Points on a hilly landscape, in no order, each with its height.
A ball rolls from a point to whichever of its 6 nearest points has the largest drop for the distance, and stops where none of them is lower. Distance is the straight distance between rows; heights are no part of it.
z_51 (h 93): 8,12,3,-35,25,-24,-33,-18,8,-12,-23
z_81 (h 298): 3,-71,24,-2,-33,11,6,6,-2,-13,38
z_92 (h 419): -14,50,3,-30,15,-33,-49,8,-8,-9,-27
z_875 (h 451): 5,2,7,17,0,12,7,-5,-8,5,9
z_586 (h 114): 5,-18,15,1,-11,3,-2,1,-12,-9,10
z_282 (h 394): 16,11,-12,-41,46,-18,3,-35,34,2,-22
z_569 (h 504): -5,-25,15,-19,-18,-25,-30,19,-11,-26,7
z_28 (h 740): -15,32,-11,52,-24,15,22,27,-33,11,-3
z_825 (h 362): 4,-87,19,-37,12,-13,-24,-27,14,-8,13
z_952 (h 677): 1,-13,3,53,-22,35,41,6,-16,17,21
z_984 (h 580): -6,57,-9,1,17,-7,-13,5,-8,8,-20
z_639 (h 282): 9,18,-4,-43,38,-26,-20,-29,18,-7,-32
z_148 (h 600): -22,1,10,-20,-37,-32,-38,48,-14,-33,5
z_443 (h 328): 2,-65,23,-15,-26,-14,-22,14,-8,-27,23
z_796 (h 551): 5,65,-26,21,27,7,2,0,-2,24,-27
z_939 (h 779): -37,57,-9,30,-25,-10,-3,44,-28,-2,-14
z_503 (h 275): -31,5,2,2,-58,-12,-9,52,-15,-28,8
z_746 (h 232): 6,-52,19,-10,-11,-3,-13,-10,-2,-14,18
z_873 (h 707): 2,44,-12,29,13,11,6,2,-11,17,-13
z_853 (h 669): -8,-20,2,51,-40,28,39,16,-20,3,24
z_5 (h 310): -9,-74,17,6,-71,9,7,39,4,-31,35
z_37 (h 361): -19,-19,8,13,-67,2,0,48,-10,-32,15
z_202 (h 312): 11,-68,22,-15,7,19,7,-36,13,1,23
z_446 (h 608): 9,12,0,29,6,25,18,-10,-5,18,2
z_509 (h 354): 1,-9,10,-41,21,-32,-46,-7,2,-23,-16
z_350 (h 381): 17,40,-17,-26,40,-15,-5,-23,24,4,-27
z_990 (h 540): 4,22,1,-8,14,-8,-16,-9,-4,-2,-10
z_511 (h 453): 13,11,-8,8,23,18,13,-20,5,20,-2
z_976 (h 685): -5,-26,-6,64,-31,48,56,8,-21,20,28
z_17 (h 509): 24,-2,-20,6,33,31,45,-37,30,32,2
z_226 (h 178): -11,27,-2,31,-13,7,9,17,-22,4,-2
z_720 (h 437): 8,69,-20,-24,42,-22,-21,-11,12,9,-35
z_459 (h 120): 10,-44,16,-47,30,-25,-31,-29,16,-13,-12
z_337 (h 639): -57,44,-2,-14,-48,-34,-32,81,-17,-27,-13
z_298 (h 604): 16,-7,-12,33,12,40,38,-20,3,33,14
z_220 (h 384): 20,-41,-4,-15,33,18,30,-56,40,22,14
z_239 (h 641): -19,77,-18,34,8,-1,-4,26,-27,21,-27
z_100 (h 681): -4,0,1,44,-30,24,32,17,-22,3,16
z_481 (h 510): 23,1,-9,-26,40,-4,10,-40,34,13,-11
z_696 (h 148): 17,23,-11,2,30,10,17,-22,17,18,-13
z_333 (h 371): 7,-44,21,-27,5,-13,-25,-14,3,-12,8
z_74 (h 339): -9,-48,13,0,-55,-7,-10,40,-2,-31,25
z_986 (h 441): 20,-25,-24,-7,34,33,57,-51,44,38,18
z_204 (h 500): 16,-7,-9,-10,30,17,25,-40,29,24,-3
z_128 (h 285): -26,32,5,9,-33,-15,-16,42,-25,-16,0
z_210 (h 648): 7,-41,15,28,-15,31,33,-16,-3,15,33
z_508 (h 572): -21,62,-3,3,8,-20,-27,18,-20,2,-22
z_751 (h 505): 2,-31,14,-31,6,-27,-43,-1,-4,-26,1
z_316 (h 433): 26,61,-37,-26,56,-16,9,-18,32,19,-37

Where does a ball stop that starts at each point below?
z_220 => z_586
z_298 => z_696
z_5 => z_586
z_939 => z_226
z_210 => z_586
z_720 => z_51

Call two points neighbours if one is among the 6 nearest of the other. Go from one point of each pair to the other, from neighbour to neighbour, staying as low as possible. Name the highest point that can't be avoided.
z_586, z_51 => z_825
z_51, z_696 => z_350
z_503, z_226 => z_128
